Each row is a point on a tangle of strands that fork and nearly touch. The rows are in no order.
Two points are linked if the straight distance between their rows is under 95.5. Some points are linked to none.
sen: [ 11  44   4  64  40  31  45  17  30  25  -2  46  54 -93  -5  49   2   1
 -60  10  54]
vul: [ 23 -33 -33 -13  12 -80 -32 -21  37  -6  -3 -35 -21  60 -16  29  54  36
  51 -27 -55]
biru: [-20  42 -13  22  35  23  18  42  -2  11 -49  50  42 -33   0 -32  16   1
 -63 -11  51]
pido: [ 39 -23 -14 -47 -32 -93  -8 -39  29 -42  24 -56 -46  57 -11  21 -15  10
  75 -17 -58]
furol: [ 39  26 -40  13  20  17  46 -37 -22  10  -2  13  -9  35  63  39 -61  10
  26  26 -11]
vure: [ 26  22  -1 -54 -27 -16 -37  24  -1 -31 -17  25 -10  10 -15 -32 -88 -25
  23  44  -1]
fip: [-17 -39  52  17 -33  25 -36  61  69  14  26 -14  41 -45 -74 -17  40   8
  -9  39  15]
gopot: [-15  49  -9  27  36  20  15  10 -45  19 -29  54  18  -3   3 -29   5   4
 -49 -41  43]
razo: [ 39  -1  -8 -36 -37 -38 -36 -14  -4 -34 -12 -28 -32  38  -4  -3 -48 -19
  49  31 -12]
miv: [ 20  53 -24  26  24   8   9  34   5  33  18  72  19 -19  28  28 -77  61
  -3   4  -6]
kuvo: [  1  -9   0   0 -14 -65  37 -75 -25 -42 -40 -65  -1  40 -14  26   4 -14
  42 -18  -4]
tul: [  6 -16 -17  14 -27 -41  35 -67   8 -45 -33 -81   9  50  29  49  19 -15
  47  19 -16]
Vur: [ 34 -23 -14 -31 -41 -62 -20 -27   4 -34   1 -45 -44  54  -3  15 -27 -16
  59  10 -31]
Tude: [-34 -49  13 -27 -22  -3 -27 -11 -53  -3 -20 -19 -28  26 -12 -57  50 -19
  -7 -39   7]
ponol: [  9  -1 -23  65 -14   6 -50  26  73 -16 -52 -63   1  24  34  46 105 -23
   2   5   1]
vev: [ 10  22  -5 -63  -6   2 -13  37 -19  -4 -18  55   6   4 -15 -54 -88  10
  -6  31  20]
Tak: [ 19  45 -29  25  23  16  30  48  55  23  32  74  34 -49  34  62 -77  69
 -32  31 -21]
noput: [ 13  -3 -21 -11  21  18 116 -92  -9  -8  15 -52 -10  59  73  48 -48  -8
  17  11 -28]
Niz: [ -4  19  -7  61   8  27 -19  18  -3   1 -31   7  20 -40   7   9  37 -56
 -43  -8  57]
tose: [ 41 -20 -37  -6 -31  -4 -56  38  86 -27  17 -33 -15  34  26  34  17   9
  34  61 -50]
vup: [-54 -16  69  -3  11  37  60  12 -16  14  29  47  35 -92 -46 -48  19 -15
 -50  19  37]
rof: [ -1   4 -11  62 -13  -5 -42  14  30 -31 -70 -53   5  35  12  14  78 -34
  -2  -4  20]
fuso: [-69  22  24 -24  38  60  64  17 -61  -3  26  77   7 -66  13 -59  49  -7
 -66 -17  30]
topa: [ 15 -16 -38  54   2   0 -55  25  61  -1 -22 -52   2  38  23  41  96   2
  15   3 -22]
vitu: [ 23 -37 -29   1 -11 -44 -63  -4  31   0   0 -42 -23  41 -13  20  45  11
  43 -13 -35]
rekub: [ 39  -4 -20 -18 -21  15 -15 -20   1  -4  55 -21 -45   4  52  33 -56 -46
  35  41 -32]
ranu: [ -6  -9  -2  -3 -20  -8 -27   7 -18  -8 -54  -1  16  29 -10 -32 -10 -10
  12  13  21]
Dotin: [-17  49  24  31  66  57  17  -3 -39  69  32  64  13 -68 -16  14 -33  27
 -27 -41  19]
sizar: [ 18 -23 -19 -39 -36 -53  59 -72   1 -41  21 -68 -13  52  38  55 -28 -26
  57  26 -44]
mavez: [ 49   6 -23 -38 -39 -17 -42  -3  17 -33  65 -20 -60   9  23  20 -42 -46
  40  38 -41]
Kiram: [-12  -5  27 -29   8  29 -12  12 -35  27  25  47  18 -51 -28 -20 -44  -8
 -14  20  31]
muno: [-30  -9  48 -28  31  60 -21 -30 -80  36  28  23 -32 -39 -13 -25  13 -28
 -18 -46  28]
dafo: [ -6 -25  12 -20 -18 -85  14 -65 -21 -38 -28 -70 -12  50 -35  13  19   0
  44 -40  -7]
sirim: [-30 -17  61 -11  10  34  32  18 -18  30  35  54  37 -83 -54 -35 -35  -2
 -40  12  31]
Gefum: [  8  41 -18  50  16  -1  15  55  52  27  -1  72  40 -60  23  44 -37  95
 -39  -8 -10]
dovo: [-13 -28  43 -12 -40  10 -50  65  60   9  49 -11  22 -36 -73 -21   5  -1
   0  42   7]
suz: [ -7  -2 -20  51 -14 -27 -26 -10   7 -30 -70 -56  -7  49   6   7  59 -42
   9 -24  11]
Dasoz: [-44 -35  40 -45  13  44 -14 -40 -91   8  16  13 -44 -12   9 -60  33 -27
 -18 -48   7]
tirav: [ 39 -29 -40 -14 -25 -18 -64  24  50 -11  30 -29 -28  35  -1  32  10   5
  45  29 -49]
vilok: [-41  18  25  14  28  34  40  45  24  -1 -44  52  57 -70 -21 -37  38 -10
 -79 -12  49]
nivel: [  7  -4  11  18   0  24  -8  28  20  10  -7  28  48 -61 -13  15 -39 -17
 -11  45  38]
Dup: [ 40  55 -23  17  32   3  44 -29 -35  23  11  25 -16  43  30  27 -77  57
  36   1 -18]
ror: [-61  27  10 -11  35  52  39  19 -63  15   4  76  11 -34  19 -73  26  19
 -66 -29  19]
siz: [ 20 -49 -37   5 -32 -24  -8 -11  68 -24   2 -70  -9  67  54  44  35   6
  36  43 -52]
finu: [ 17 -10   4 -43 -30 -87  38 -77   1 -49  20 -65 -24  41  -3  47 -27  -5
  71  -1 -45]
tazel: [  -8   17   30   54   29   25   50   31   46    9  -19   41   59 -100
  -27   24    6   -7  -59   16   55]
lal: [ -9  -3  -6  29  -7 -45 -10 -28 -18 -28 -44 -50 -21  43 -14   2  51 -43
  12 -41   4]
sanu: [  9  67 -11  61   5  -7  18  17 -16  37   7  42  -8  25  42  18 -54 101
  11 -34 -26]
vira: [ -7  18  -3 -25   5  12  -5  45  -3  11 -25  72  43 -20 -11 -35 -65  39
 -27  15  21]
gifel: [-23  37   3   6  43  35  19  18 -62  34 -12  66   6  -2   7 -53   4  31
 -48 -42  18]
vazi: [-16  74  25  56  69  49  38  13 -22  54  30  67  13 -67  -8   8   3  21
 -54 -56  30]
sib: [ 11 -36 -26  19 -40 -44  14 -40  46 -43 -19 -90   5  66  46  55  38  -2
  46  29 -36]
mikim: [-41   2  47  37  14  23  51  35  34   4 -25  32  61 -94 -38 -26  29 -21
 -62  10  54]
nud: [-44  -6  31   9  10  44  15  23 -32   5  10  25  16 -55 -25 -47  58 -44
 -58 -16  43]
gato: [-13 -32  36 -46 -45  10 -48  47  17  -1  47   6  -2 -42 -59 -52 -19 -11
  -2  35   7]
besub: [-31 -28   2  -5 -13  -4 -56  22   7  -5 -27 -33  -6  36 -27 -55  99   1
  -8 -31 -10]
Kat: [-24 -41  29 -42  -5  16 -21 -30 -77   3  -1   0 -37  10  10 -65  22 -25
 -11 -33  17]
Kud: [ -9  22 -14  -1  14   6   9  61  22  26 -16  82  44 -34  -5 -20 -58  80
 -41  -2  -2]
dor: [-20 -38  35 -43 -19 -71   3 -60 -48 -19  -9 -51 -45  47 -35 -27  20   2
  30 -61  -7]
Bom: [-10 -15  31 -28  21  49 -19 -17 -68  42  34  31  -9 -51 -23 -23 -30 -25
  -9 -11  25]
gev: [ 13  75  -9  27  22  -1  35 -16 -40  32   9  18 -25  51  14  19 -71  92
  34 -25 -34]
Zapet: [-48  13  47   8  36  52  51   8 -42  23  33  50  23 -74 -17 -50  32 -29
 -70 -14  41]
Sabon: [-39 -47  -3 -16 -13 -28 -39  -4 -22 -25 -30 -31 -33  45 -23 -54  96  -6
   0 -47 -19]
Busa: [  9  63   8  81  59  44  43  12   9  47  23  58  32 -88   2  44   2  19
 -54 -27  42]
Sud: [  1 -31  19 -34 -36  11 -55  33  -3   2  19   7   0 -21 -36 -32 -22 -19
  12  25   9]
fub: [  4 -12  -1 -23 -10 -33  -2 -28 -51 -22 -60 -20   5  43 -19 -39 -23  -7
  13 -10  14]
rone: [-35  -4   4  10  -4 -45   8 -29 -40 -37 -53 -38 -32  50 -25 -22  57 -46
 -10 -61  14]
Bopub: [  3 -29  14 -43 -26  -2 -47  12 -33   2  -9   1 -12  12 -19 -38 -29 -17
  12   7  21]
vide: [ 26   4 -41  -4  26  45  76 -62 -13  25  23 -15  -8  40  93  45 -58  -4
  13  16 -25]
Veke: [ 40 -27 -47 -39 -12 -48 -41  -6  56 -15  53 -34 -47  53  15  34   9  11
  55  15 -74]
fimib: [ 42  28 -13 -47 -29 -34 -22  -1  -1 -40  -3   1 -29  35   3 -12 -83 -29
  42  46   0]
lov: [ 25  30 -15  14  33  37   8  -2 -28  39  17  49   7 -33  22  38 -70  19
   8  12  12]
tidap: [ 30 -31 -52 -15 -29  -1 -20  23  96 -31  20 -55 -19  66  60  39  31  15
  29  63 -54]
piro: [ 51  -5 -33 -45 -35 -38 -40 -11  35 -32  65 -27 -68  38  27  31 -25 -22
  48  22 -70]
vusi: [  7 -25 -26 -34 -21 -20  95 -82   7 -31  24 -72  -8  70  60  41 -41 -23
  27  31 -32]
ketun: [ -6  32 -11  31  22  -1  22  65  52  25 -26  68  53 -69 -12  16 -27  86
 -61 -12   6]
nel: [-31 -25  21   8 -24  33 -57  54  30   8 -10 -30  20  -3 -42 -48  94  -1
 -23 -11   3]
Falun: [ 33 -41 -47  23  13 -16 -31   0  69 -10   0 -53  -2  60  42  54  78  22
  26  11 -49]
pud: [ 23  -8  -9 -24  -1 -16  16 -77 -25   5  10 -37 -49  29  30  44 -48 -34
  62  -3 -30]
gimeg: [-28 -23  57  21 -20  34 -34  62  54  14  16 -19  37 -36 -66 -38  91   1
 -24  13   4]
Lopot: [ -2 -29  19 -55 -13 -38  -2 -44 -62 -15 -33 -20 -34  46 -28 -43 -20   6
  29 -21   7]
kogu: [ 15  39   2  25  55  55   6 -19 -39  62  25  39  15 -53   0  35 -51   3
   4 -12  17]
kezev: [-23   9  19  42   2  33 -17  29   1   5 -22  -1  26 -54 -16 -21  56 -54
 -56  -9  55]

A fork is a point with three links, a tip a point with one. Leave the first point through the second and follow the links. Name the first fork or tip that comes.
rone / lal => siz
gopot / gifel => Zapet
Falun / topa => rone
sizar / vusi => sanu
tirav / Veke => rekub
rekub / mavez => tirav

A fork is a point with three links. Follow the links from the first point to the second and name the forks in between, in order.
Veke / rof => tirav > siz
tose / ranu => siz
Bom / nud => Zapet
kuvo / piro => siz > tirav
rekub / tidap => tirav

Name the points in between on the shortest way along the links from the first point to the second, in order.
Falun / suz => topa > ponol > rof
kuvo / fub => dafo > dor > Lopot
vev / lov => vira > Kud > ketun > Gefum > Tak > miv
miv / vilok => lov > kogu > Dotin > vazi > Busa > sen > tazel > mikim
